A landscape with many peaks, sampled at points; each row gives a point and its height.
A climber steps from a point to whichever of its 2 nearest points has the largest rise for the distance, and stops where none of them is higher. Distance is the straight distance between rows; heights are no part of it.
Z_858: [-13 -13  28 -36  29 -14 -26  -3   3 -24  51  -9  27  15  12  23   2  10
  -1   2 -13]  height 6.00
Z_995: [ 20  11 -54  27 -12  35  13  35  30 -25 -34  20  -3 -24  34 -13  30 -30
  25  11  -7]  height 3.10
Z_699: [  7 -16 -35  18 -24  -9  48   7 -13  10  -6  28 -60   7  17 -20 -23  13
  52  40  17]  height 1.05
Z_658: [ 10 -33  17  25  37  39 -38 -16   8  13  13   6 -17 -32 -48 -21  31  20
 -14  40 -40]  height 6.42
Z_350: [ 13 -67  32 -18  51   8  16  17 -18  -3  21 -10 -12 -28 -23  -2  11  52
  -4  22 -42]  height 6.34
Z_809: [ 14  21   4  29   3 -22  22  30  -4 -25 -27 -20   3 -22  24 -20 -13  28
 -31 -39 -10]  height 1.09
Z_527: [ 33 -26 -24 -23  20 -26   7  14  13 -33  27   2  23  -1  16  15  29 -26
   4  46  19]  height 4.69
Z_407: [-11  60   8   3 -29  41  13  20 -18   8 -30 -23   0   7   6 -23 -11  25
 -28 -35 -67]  height 3.47
Z_930: [ -6 -42 -13 -12 -20  38  10  28  16  14 -24   3  37  17  -5  -6  13 -14
  -6 -22 -43]  height 3.66
Z_478: [ -8 -22 -17 -26  14  12   3  -1  -3   2  24  16  29  18  -5 -33  -7   3
  23  27  -2]  height 3.92
Z_685: [-31  49 -38  20  -8 -21 -36 -21  37   5   5  34  35  11  29 -17   3 -26
  36  24  41]  height 6.25
Z_800: [ 20 -39  39  -7 -20 -34  11  21 -21 -39 -28 -17 -24  -1  25  75 -12  -3
   4 -25  13]  height 0.59
Z_413: [-11   3   0  19 -15 -19 -18   1   5 -11  12 -17  29  -5  -8 -35 -14  -1
 -40  -4 -26]  height 2.05
Z_916: [ 20  67 -18  29  13  18 -44 -31   9  -6  12  15 -21 -44 -27  12  34 -37
 -11  44   4]  height 2.03
Z_106: [  1 -16 -18   2 -61 -26 -47   5  13 -37   5 -11  12   2  10 -10   7 -56
 -21  20 -10]  height 6.26
Z_636: [ 22   1  59  30  20  27 -52  14   0 -18 -12 -33 -32  -6  -3  37  19  28
 -49 -16 -37]  height 5.42
Z_231: [ 11 -11  45  10  -7 -34 -21  -4  -2 -35   6 -12  -6 -17   9  52  -3  -3
  -8 -11 -13]  height 0.85
Z_376: [ -7  39   0 -43  32  24  27   9 -16 -16  31 -23  32  47  27  -1 -27  15
  -3 -29  18]  height 3.54
Z_972: [ -3  43 -22  31  15 -55   3 -13  33  14  15  29  17   7  36   3   1   2
  31  25  56]  height 5.35
Z_796: [-14  45  14   2 -28  39   0 -16 -15  15  -7  -6 -26  -4 -17 -10 -10   3
  14   0 -60]  height 4.08
Z_949: [  0  17  -8  42 -16 -32 -31  -5  19 -17   3   5   6 -30   3 -11  -4  -1
  14  19 -31]  height 1.63
Z_598: [-46  25   9 -24   7 -21 -15 -35  -2  34  14   5  -4  11  -5 -11 -16  37
  52  -4  20]  height 5.64
Z_396: [  7  14 -31 -18 -33   7  12 -18 -33  -5  13 -16 -11  20 -25 -63 -20 -22
 -22  29   8]  height 2.08
Z_770: [ 23   9  39  45   9 -61 -25   2  27 -24  11  -4 -15 -48  21  65  19  12
  -2   2 -26]  height 1.07
Z_492: [ 24  44 -24  41   4 -39  46  12  14  -1   8   9 -13  -1  37  -2 -24  18
  12   3  34]  height 4.54
Z_328: [-44  -4  16 -26 -16 -42 -26 -33  -6  11  -7 -19  -4  23  -6  42  -7 -27
   3 -45  85]  height 4.55
Z_259: [ 40 -63  11 -24  45 -12  35  23  -9 -22  10 -10  -1 -28 -11  27  26  13
  -6  18  -7]  height 5.63
Z_648: [ 15 -27   3 -68  22  -5  -2   6  -8 -47  58 -20  15  19  22  19  21 -17
  -2  34   2]  height 5.44
Z_580: [ 43  17 -40  -7  14  16  72  38  -4 -24   4  -8 -30  12  45 -11   3  14
  21  23   7]  height 2.19
Z_600: [-28   1 -22 -43  26  28   3 -17  13  23 -11  15  -5  15   9  36  36 -19
  67   3  64]  height 2.64
Z_256: [-16  -8 -15  16  -8  41   3  16  28  50 -27  22  61  21 -10  -9  -7 -11
  -2 -38 -41]  height 3.17
Z_613: [ -9  44  46  22 -26  10 -20   8 -14 -22 -23 -32   7  -1  10  35 -12  -4
 -44 -42 -31]  height 3.96
Z_748: [ -2 -11  44  -8 -33  12  15  -3 -38  12 -44 -20 -49  -8 -19  18  -4  21
 -21 -26 -47]  height 5.11
Z_196: [  5 -32  45  -8  35 -14   7  -9 -25 -11  48 -26 -30 -13 -19 -10 -16  65
 -16  23 -35]  height 6.96
Z_11: [  3  55   8  41 -19  26 -61  -9   9 -14  13 -13 -17 -25 -14   4  11 -29
 -40   4 -18]  height 2.99
Z_431: [-16   6 -16  32 -30  12  -8   4  24  32 -21  28  31  19   6   0 -15 -25
  19 -25   1]  height 2.88
Z_814: [  0  -3   7   9   5  21  42  45   1  -3 -15   0  15  10  34 -11 -23  45
  31 -24 -39]  height 7.23
Z_40: [ 28 -17 -13  26   7  -9  56  10 -28  -5 -32 -12 -22  -1 -12 -22 -22  11
 -39 -28  43]  height 2.20
Z_140: [  1  18 -38  15 -30 -29 -38  -5  27 -32   4  19  20  -2  26   8  10 -57
  13  25  28]  height 8.42
Z_286: [ 24  26 -17  31  -4 -24  42  18 -18 -10 -34 -13 -38 -28   3 -41 -21  33
 -26 -24  20]  height 1.62
Z_562: [ -5  -1 -13   1 -18   0  13   6   8   6  -1  30 -26  14  28  13 -14  -2
  71   8  15]  height 1.48
Z_338: [ -4  59 -16 -30  12  29 -16 -22  -2 -13  36   4  -5  -2   6  -9   6 -11
  31  27 -10]  height 3.76
Z_795: [ 22   7  42  19  28  13 -30 -19 -17  -3  25 -30 -45 -10 -26   7  -4  38
 -36  10 -27]  height 6.21
Z_392: [-14 -42 -11 -45  40  31  29  -3  -9  31  -4  28  -9  21   5  23   7   4
  59   7  55]  height 3.35
Z_710: [-20  76  31  24 -38  25 -52 -21   2   6   4 -10  -1  -8 -11  26 -16 -29
 -27 -24 -27]  height 3.50
Z_531: [  0 -35 -10  -2 -75 -28 -26  32  17 -16 -36  -8  -8   3  18 -12  21 -36
 -29  -7 -39]  height 5.17
Z_575: [ 28  -9 -17  15  47   0  55   4 -16   5  -5   1  16   8 -14 -11 -22  21
 -32 -19  59]  height 2.61
Z_429: [  3  13  47  23  15  20 -15  33   5 -37 -20 -21  11 -21  25  44  22  19
 -38 -31 -47]  height 4.64
Z_213: [-39 -51   7 -76  21  22   3 -16 -28  41   7   2   2  34 -22  -3   8   3
  36  -2  39]  height 3.69
Z_981: [ 20 -20 -50  10  -3  55   5  18  17 -24 -42  20  15 -14  -1 -15  45 -64
   5  15  13]  height 7.09
Z_293: [  9  55  10 -16  32  17 -46 -22   6 -17  64 -14 -10  -6   6  19  23  -9
 -20  35  -1]  height 2.90
Z_649: [  1  48 -27  -8 -40 -10   0  -6 -20 -21  15 -18 -10  32  12 -25 -36 -22
 -12   5  28]  height 1.51
Z_409: [ -9 -51 -27  -4 -13   7   3   7   3  23  -5  24  25  10 -18 -52   4  -1
  18  45 -25]  height 3.43
Z_342: [  9 -35  23  17  -5 -23  26  22  -2 -14 -33  13 -11  12  31  78 -21 -10
  16 -47  48]  height 0.39
Z_388: [ -6   9  25 -13   6 -57  -5 -22  -2  -7   0  -9 -10  10  13  65 -14   2
   0 -39  77]  height 4.32
Z_142: [ 10  26  11 -22  28  21 -49  -7   7 -40  56 -25  22   5   3  27  28 -38
 -58  16   6]  height 2.46
Z_278: [-53  14  15 -38 -26  -9 -54 -50   0  36  22 -13  13  29 -34  -4   2 -24
 -18 -11  -1]  height 4.94
Z_656: [-21 -50   7 -61 -29   0  10 -15 -27  45   6   0 -15  54 -19   5 -23  -2
   7 -10  19]  height 3.89
Z_946: [ 35   5 -17  15  38  -1  34 -31   0  21 -20  30 -16 -50 -38 -11  25   4
  22  54  14]  height 4.35
Z_291: [ -9   0 -13 -32  10   5 -31 -28   7  -8   1  22   2  -8  -2  34  32 -47
  32  18  46]  height 1.73
Z_907: [ -9 -54  23 -13  10  29  -7 -18 -14  38  21  -2  -1   3 -55 -35  10  18
 -25  21 -48]  height 7.22
Z_34: [-28 -30  32 -34   6 -18   9  -8 -18  41  13  12 -13  18  -5  -2 -35  55
  61  -7  -9]  height 5.99
Z_162: [ 19 -28 -33   5 -25  31   8   7  -1  -5 -43   1   4 -10 -30 -29  24 -57
 -34  -2  17]  height 3.73
Z_134: [-10 -32  42  11 -17 -13   3   2 -11  19 -22 -17 -19 -21 -27 -17  -7  37
 -47 -28 -50]  height 5.84
Z_952: [  2 -57  14 -50 -22  22  28 -14 -38  44 -19   9 -36  23 -46  11 -19   1
  23  -5  -3]  height 4.07
Z_887: [ -3 -40  11  -1   9  20  14  -3  -9  44 -17  -6  11 -14 -59 -40   5  22
 -51 -18 -48]  height 6.61
Z_783: [-48  -3 -18 -24 -15  14  -7  -8  17  26   4  24 -18  32  38  18   8 -13
  79   6  41]  height 1.90
Z_623: [-54 -10  10 -22 -34 -36 -40 -32   0  37   4  -8  23  44 -17  13 -10 -25
 -17 -40  51]  height 4.71
Z_50: [  9 -16  -2  52 -23 -37  22  34  15 -27 -30  -2  -5  -2  48  30 -19  -7
 -22 -42  35]  height 0.40
Z_610: [  4  64 -18  -8  -7 -43 -15 -35 -11 -14  24  -8  -8   6   2  -6 -11 -15
  -3  16  54]  height 1.06
Z_329: [ 13   6 -20  -2  15  35 -29 -34  12  -7  -4  31  -3 -34 -28  17  45 -58
  16  47  11]  height 0.98
Z_331: [ 47  -7 -43   2  10 -15  47  30   8 -30   5  -4  -9 -10  30 -13  30 -19
   0  43  25]  height 3.59
Z_721: [ -9  85  -9  13  14  39 -11 -29  -1  18  16  11  -4 -17 -15 -21 -10  14
  36  13 -31]  height 4.70
Z_676: [  3 -17 -38   3 -43   0   8  -6  -7  27 -18  -5  14  21 -39 -63  -1 -29
 -54   9  -1]  height 2.65
Z_507: [ -9 -56 -16  24 -28 -34 -13  23  20  24 -26  24  19 -21 -15 -51  10  11
  -5  10 -37]  height 2.97
Z_287: [-12  41   3  26   2  35  32  17   9  22 -25   7  23  16  15  -5 -36  31
  30 -49 -28]  height 6.29
Z_167: [  2  63 -20  29  21  33  32 -16   4  27 -15  26   6  -7 -11 -18 -25  21
  43 -16   5]  height 5.49
Z_374: [  3 -48   1 -10 -37   0 -16  26  18  -6 -29 -16  26   1  -5  -8  26 -37
 -61 -25 -35]  height 4.44
Z_247: [-71  29  13 -15  -9 -24 -61 -59   1  42  21   1   2   5 -31 -21   1   7
  21  20  15]  height 5.24
Z_736: [  0 -14  10  36 -27 -47 -10  53  26 -41 -30 -10  21 -17  50  -2  -4  10
 -33 -39 -17]  height 0.71
Z_963: [  6  13  24 -31  34 -25  16  -1 -13 -24  21 -19  16  15  15  38 -19   9
 -12 -37  48]  height 4.04
Z_81: [ -2 -29  -3   5 -16 -22 -10  30  11 -20  -7  -4   9 -25  10 -66  14  26
 -43  -4 -45]  height 2.48
Z_824: [ 30 -27  14  26  56  12  -2 -30   1  15  -3  19 -18 -57 -52  11  39   3
 -12  44   4]  height 5.47
Z_208: [  0   8 -29  52   1  26  12  33  38  -6 -30  24  32   0  38  14   8 -25
  11 -29  11]  height 2.17
Z_137: [  7  26 -22 -14  63   8  40   4   5   7  29   3  46  29  13 -16 -16  20
 -15 -10  47]  height 3.03
Z_508: [ 12  26 -28  13   7  -5  65  19 -14  -9  23 -16 -15  27  35 -38 -42  37
   2   5  15]  height 3.52
Z_909: [ -7 -36  22 -13   2  -2  20  24  -7  14   0   8   2  11   3  -4 -27  47
  48  -5 -48]  height 6.33
Z_381: [  6 -23  27 -18  -2  33  32  -6 -31  22 -35   6 -26  -1 -29  28 -14  10
  28 -25 -14]  height 4.42
Z_398: [ 15  32   2  62   0 -66 -30  -2  39 -15   1  24   5 -58  20  33  14   3
  31  13 -17]  height 1.30
Z_37: [-19  -5  36 -25  26  -4 -28 -24 -15  -2  69 -17  -4  15 -11 -14 -14  41
  -5  25 -30]  height 6.46
Z_35: [ 24 -47 -16 -29  31  28  39  18 -18 -16   4  -2  19   4 -14 -15   6   5
  -1  12   2]  height 4.72

For each start below, name the point where the climber stops.
Z_656 | Z_907
Z_388 | Z_814
Z_329 | Z_196
Z_256 | Z_140
Z_81 | Z_196
Z_342 | Z_196
Z_293 | Z_814
Z_50 | Z_814
Z_699 | Z_196
